Each row is a point on a tangle of strands that fork and nearly touch. The rows are in no order.
In the rows, zero is written as 128.
Points whose rows are less than 106 apart are linked; no others are. Some points are linked to none.
Q_733: [108 111  91  97  88 123 119 139 109  75  63  71 126 135 104 113 121  94
 132 133 162 149 131 207]
Q_695: [128 165 132 115 154 137 178  96 136 139 106 151 148 143 127 135 130 110
 135 131 105 129 123  85]
Q_683: [ 92 162 130 104 138 104 133 137 115 125  99 169  83  97  74 121 156  63
 150 122 114 114 136  80]
Q_793: [110 164 144 188 167 196 159  81 137 148 181 132 105 119 171 134  76 181
 115 193 122 124 156 108]
Q_128: [144 127 127  83  57 117 114 161 122  82 105  45 116 102 141 118 184  78
 128 153 125 135 121 166]
Q_429: [115 171  76 182 146 154 161  60  97 125 157 160 119 106 156 122 144 118
  88 140  86  98 125 127]
Q_710: [152 119 150 102  99  96 125 173 146 164 130 130  91 107 144 144 149 105
 136 127 137 139 170 127]
Q_987: [103 146  99 119 150 139 132  87  91 143 140 159 102 149 145 115  95 168
 150  98 142 126 153 147]
Q_158: [ 97 131 125 102 115  99 129 159 112  96  76 106 132 101 100 100 143  85
 101 115 114 121 119 157]
Q_645: [129 191 119 139 139 156 128 120 112 146 173 147  92  92 147 109 199 112
 122 126  78 105 129 111]
Q_479: [129 108 133 142 144 123 133 141 180 124 133 106 208 175 142 132  97 178
 103 120 140 126 125 137]
Q_506: [150 166 195 156 149 158 151 132 139 153 169 154 102  85 135 147 139 109
 134 156  62 123 114  56]
Q_180: [109 113  88 133  71 110  83 170  71  95 109 121 109 193  92 127 117  93
 118 117 122 175 132 221]
Q_194: [159 144 180 123  98 128 116 163 174 141 150 124 128 130 170 124 188 103
 134 132  82 152 121 105]
Q_98: [177  67 193 116 146 123 128 139 164 149 113 125 145 113 130 162 100 149
 166 149 164 148 115  89]
Q_782: [116 110 117  67 118  94 132 131 121 124  66 120 110 110 113 131 116 102
 169 124 150 149 138 144]
Q_423: [135 114 153 127 105 108 117 167 133 162 157 161  58 107 149 136 155 108
 132 112 138 114 175 128]
Q_781: [146 167 112  82 109 119 124 145 119 150 140 135  91 106 116 137 220  79
 167 129 101 127 119  99]
Q_819: [109 109  99 116 139 114  94 133 127  95 102  95 146 173 103  86 102 168
 139  88 180 119 120 184]
Q_724: [ 93 183  83 161 141 154 126 100  56 140 131 177  81 108 108  96 129 115
 104 120 103 125 147 149]
Q_637: [146 123 200 135 154 158 149 143 167 121 101 117 175 122 117 139 115  95
 129 160 103 167  90  77]
Q_883: [137  96 137 106 114 152 133 147 176  96 109  62 192 137 139 125 126 148
  97 151 176 154 120 173]
Q_607: [144 100 145  79 103 172 154 139 174  90  86  66 138  58 117 146 161  93
 118 185 176 162 119 148]
Q_71: [154 101 166 156 128 135 139 148 153 168 182 178  67  99 170 163 139 116
 138 133 143 113 171 103]
Q_44: [127 138 165  78 115 115 123 163 143  99 104  86 130  74 112 116 199  78
 130 144 108 119  96  98]
Q_60: [115 164  80 115 123 126 124 134  56 129  99 153 106 156  76 119 148  83
 125 109 117 140 121 154]
Q_259: [168  72 190 105 152 143 139 147 178 118  91 104 149  73 105 165 108 117
 160 177 160 153  99  94]
Q_154: [122 130 107 116  60 109  89 175  77 113 102 116  80 175 100 117 142  73
 135 124 128 168 152 200]
Q_15: [141 107 175 110 176 130 131 139 191 120 119  76 143 157 124 121  95 175
 172 121 168 114 123 121]
Q_752: [138 123 176 132 164 146 128  94 155 139 156 130 125 156 154 129  72 201
 179 126 141 121 124  77]
Q_902: [137  96 117  94 110  94 121 127 121 146  85 156  77 130 116 136 116 108
 180 119 173 141 159 144]
Q_90: [120 100  84 178 123 103 115 109 113 143 159 146 176 150 124 137  96 177
  73  99 128  83 139 138]
Q_425: [138 146  96 152 140 125 144  56  93 130 129 132 173 148 126 124 101 181
 105 127 109 105 101 112]
Q_650: [110  92 126  80 100 115 117 149 156 121 130  79 145 171 160 132 107 164
 156 127 185 154 155 151]
Q_455: [152  95 201 123 158 151 117 126 155 144 141 122 156 133 146 137  80 184
 172 140 158 166 104  77]
Q_200: [102 138 152 171 154 185 155 103 134 148 199 155 123 147 179 136  92 187
 113 152 142 121 160  99]
Q_153: [105 135 161 104 152 116 160 145 129 102  85 103 151  98 103 120 120 105
 105 128 112 110 105 115]
Q_138: [ 98 130  96 182 127 132 131 103 111 138 175 165 140 144 154 122 101 163
  68 107 112  92 149 145]
Q_483: [132 144 158 120 141  95 144 139 139 145 114 167  72  80  93 150 150  76
 156 135 114  91 136  67]
Q_716: [105 170  87 118 134 115 145 113  70 122  92 157 135 141  73 107 141  97
 105 111 115 112 119 120]
Q_552: [158 150 169 114 100 144  91 158 163 133 141 113 153 115 146 111 205 100
 148 133  71 170  85  96]
Q_357: [142 126 175 162 163 153 157  96 137 159 167 166  80  96 160 162  82 153
 155 160 121 118 147  79]
Q_395: [ 89 140  86 156 149 111 103 119 158 127 178 134 146 190 129  95  91 206
 138  82 160 104 149 145]
Q_468: [124 123  89 132 165 110 121 105 127 106  84 105 168 156  86  99 103 157
 121  98 149  93 110 159]
Q_444: [129 134 119  73  85  86 116 157 122 114  84 108  90  91  72 131 193  47
 163 147 152 126 133 114]
Q_849: [122 102 148  73 159 138 143 125 167  94  71  70 142  93 113 126 112 144
 158 140 182 130 113 144]
Q_766: [132 111 114  89  60 112 126 145 115  91  79  61 109 133 126 121 143  69
 142 147 154 143 152 185]
Q_754: [123 151  34 175 127 124 120  79  41 141 143 163 126 132  95 140 112 134
  88 113 104 100 116 160]
Q_780: [187 108 176 110  95 104 121 166 188 140 110 114 132  88 124 151 179  82
 162 171 117 162 117  80]
Q_426: [187  73 155 121 140  92 136 127 145 163 111 152 129  88 125 176 116 143
 165 149 163 136 118  89]
Q_708: [146 104 194 110 163 170 149 140 168 114  84  98 173  94 108 148 114 108
 143 170 142 167  86  83]
Q_880: [150  88 171  87 110 137 140 142 118 122 102  93 142 130 147 130 142 115
 124 137 158 136 111 133]
Q_755: [156 104 174  99  95 165 131 150 187  90  90  71 140  56 118 140 173  73
 134 193 148 172 101 114]
Q_81: [109 157 127 143 145 151 130 106  61 157 128 184  55 100 116 105 115 120
 130 124 132 119 164 127]
Q_373: [137 154 167 175 137 185 142 101 106 150 195 147  77  81 188 120 155 128
 112 168 104 118 142  91]
Q_173: [124 112 170 133 104 147 146 121 122 132 162 146 143 178 173 130 123 155
 102 114 138 121 133 111]
Q_501: [145  96 156 142 128 145 132 143 170 113 112  99 211 158 148 124 118 143
  89 134 131 160 103 130]
Q_660: [177 111 178 156 128 135 143 136 169 167 161 175  91 111 166 169 150 108
 151 143 117 130 142  84]
Q_232: [ 93 174 108 183 166 165 166  77 118 126 147 158  94 109 155 112  97 129
 104 142 105  97 157 136]
Q_275: [ 96 120  51 133 126 107  87 147  95 115  87 150 149 146  71 108  97 121
 112 101 107 168 130 194]
Q_350: [151 140 130 143 108 144 145 104 101 140 157 147 151 162 174 126 148 136
  90 117 107 129 108 120]
Q_152: [139 104 123  92 103 162 147 134 169  84  89  54 168  97 138 137 138 117
 111 175 167 169 121 170]
Q_568: [126 152  52 159 118 105 105 148  95 147 150 152 127 127 114 129 165 101
  81  96  80 119 135 174]
Q_34: [150  83 218 138 100 141 113 162 140 146 160 145 141 128 166 141 132 126
 128 136 130 171 112  79]
Q_608: [118 177 108 157 158 129 136  64 108 134 142 125 141 137 119 109  73 218
 115 141 112 101 120 112]
Q_402: [153 145 199 158 126 158 132 149 154 134 128 131 170 129 134 127 133  92
 116 141  78 180  87  75]
Q_876: [152 143 115  76  82  93 113 154 126 132 112 113  78 110 114 136 201  66
 172 132 118 129 131 122]
Q_719: [117 104  67 113 108 118 119 124 105  74  70  78 156 143  95 126 127  98
 104 120 148 118 100 206]
Q_126: [112 112 133  76 159 111 138 123 149 111  59 105 118 116  90 119 106 127
 176 124 170 122 126 134]
Q_122: [ 94 120  45 162 141 108  69 119 134 117 145 148 139 188 103  92  89 187
 140  71 149 125 143 179]
Q_489: [104 103 117  91 128 110 102 139 135 122 127  99 119 176 128 103 101 176
 172  92 191 131 141 160]
Q_137: [148 123 101 109  93 109 133 138 103 110 121  96 173 144 141 131 175  96
  90 117 100 130  90 151]
Q_157: [127  92 183 113  94 132 132 152 143 148 164 136 138 161 174 144 134 140
 121 125 146 149 145 102]
Q_41: [ 94 134 142 176 146 171 143 103 152 136 202 146 159 170 174 134  79 212
 122 135 133 129 134  95]
Q_106: [126 136 123 102 122 107 143 150 140 154 119 132 130 142 153 129 124 121
 121 113 130 146 166 148]
Q_341: [138  98  77 121  84  98 115 140  96  97 119  86 161 167 131 148 140 105
  90 113 131 122 101 194]
Q_765: [ 90  99  72 148  83 113  86 152  78 107 135 147 120 210 100 130 107 129
 111  94 143 149 138 208]
Q_841: [124 125  98  91  98  99 133 154 144 132 113  88 160 154 152 136 120 128
 118 129 142 164 159 164]
Q_844: [124 103 162 120 149 117 125 111 153 150 162 148  94 155 151 134  85 187
 185 104 180 106 151  99]
Q_745: [135 151 125  75  81 115 102 164 129  91 119  61 133 101 118 113 221  93
 138 138  93 121  89 135]
Q_320: [106 142 139 103 176 113 143 117 143 135  90 136 113 121 113 126  80 148
 169 107 131 118 142 119]
Q_61: [121 181 117 107 131 117 133 140 105 143 134 152  94 105 115 112 189  87
 131 112  93 115 133 109]
Q_466: [ 90 162  47 177 148 154 113  85  47 130 136 182 105 122 109 108 106 133
 105 116 104 135 141 176]
Q_961: [158  94 165  98 119  94 135 168 169 125  74 102 106  72  93 149 145  87
 142 165 169 112 144 121]
Q_449: [129 157  56 156 129 121 146  64  72 134 134 148 156 124 120 138 128 137
  89 126  93 102 110 125]
Q_135: [143 100 155 106 140  77 142 149 152 128  75 147  94  75  82 161 120  87
 160 139 146 101 133  94]
Q_743: [134  95 133  98 132 106 109 132 130 156 118 144  83 156 125 125 100 164
 183 102 202 127 163 135]
Q_494: [116 134 174  87 146 114 150 149 127 107  99 115 136  80 102 130 150  89
 125 142 111 115  98  72]
Q_244: [173 130 165 131 104 123 121 142 178 155 161 154  92 100 168 146 194  95
 164 134  93 136 131  88]
Q_519: [137 179 131 155 147 175 143 100  95 152 185 152  61  67 164 116 185 111
 126 159 105 105 136  98]
Q_613: [ 87 108  62 166  96 119 104 126  80 122 160 166 120 189 131 132 111 134
  97  84 134 117 141 187]
Q_32: [140 137 178 150 172 152 140  89 141 152 165 139  94 127 148 144  54 205
 172 156 130 113 133  72]
Q_794: [ 97 138 110 183 128 146 132 125 122 130 202 162 123 125 186 124 138 131
  65 113 101  99 157 141]
Q_512: [ 97 177  87 191 167 134 119  61 121 120 151 142 116 138 112  97  65 216
 113 130 114  85 139 132]
Q_810: [117 157 155 159 168 155 173  97 138 144 144 162  82 114 155 139  92 126
 133 137  96 105 153 104]
Q_587: [139 173 168 131 153 134 148 132 140 145 157 159  87  75 112 148 170  89
 151 154  81 103 120  46]
Q_647: [ 90 136 101 159 155 135 127  97 158 121 192 136 157 173 171 118  85 211
 131 100 139 110 134 122]
Q_499: [123  86  33 152 115  86  78 126  87 121 100 133 158 139  74 147  99 116
 109  92 120 133 120 191]
Q_815: [123 145  93  92  94 113 109 156  76 129  92 137  83 151  94 122 156  66
 144 114 123 155 133 169]
Q_792: [161 129 141 123 103 133 129 138 104 124 137 113 175 146 149 120 177 114
  88 126 100 143  92 123]
Q_445: [116 148  86 134 144 106 141 113 117 117  85 143 156 156  92 109 115 122
 103 101 124 104 126 147]
Q_362: [126  81  54 156 118  86  92 121  94 136 129 138 168 129  96 142 104 134
  84  87 115  99 124 166]
Q_434: [130  86  97 147 133 108 112 135 146 129 149 112 212 161 126 132 107 185
  78 114 149 102 121 139]
Q_713: [151 163 196 169 138 169 128 140 152 155 171 156 130 105 159 132 141 106
 126 145  65 165 113  72]
Q_473: [130 142 171 126 170 138 149 126 130 133 126 113 174 121 134 134  76 173
 115 138 101 139 111  92]
Q_978: [ 89 119  46 187 134 137  85  96  94 129 154 178 127 171 106 103  84 177
 116  81 140 116 143 179]
Q_638: [132 123 138 118 160 127 129 124 182 120 140 102 178 189 148 116 101 181
 148 112 151 134 126 128]
Q_688: [123 162 121 165 128 158 118 135 132 135 203 148 109 119 186 109 188 122
  98 111  78 108 131 136]
Q_901: [136 121 116 133 176 127 130 108 141  98 102  77 195 138  93 102 104 180
 108 119 152  90  89 146]

Follow the links from the first point to the second, and from the first to the third. Name the last point that the two ways share.
Q_444 / Q_752 / Q_152: Q_61
Q_15 / Q_499 / Q_373: Q_90
Q_708 / Q_724 / Q_743: Q_752
Q_660 / Q_357 / Q_126: Q_743
Q_180 / Q_232 / Q_259: Q_752
Q_373 / Q_607 / Q_426: Q_645
Q_961 / Q_373 / Q_426: Q_483
Q_765 / Q_423 / Q_320: Q_489

A fork is a point with three links. Follow the links from the first point to the second and name the forks in between, in order.
Q_449 / Q_902: Q_752 > Q_743
Q_444 / Q_275: Q_61 > Q_645 > Q_90
Q_106 / Q_60: Q_489 > Q_468
Q_466 / Q_902: Q_449 > Q_752 > Q_743

A fork is a point with three links, a tip a point with one. Leave the first point through the second and follow the links. Name the first fork or tip that comes.
Q_395 / Q_122: Q_468
Q_765 / Q_613: Q_793
Q_650 / Q_841: Q_552
Q_71 / Q_423: Q_489
Q_158 / Q_153: Q_34
Q_34 / Q_157: Q_158
Q_483 / Q_587: Q_98
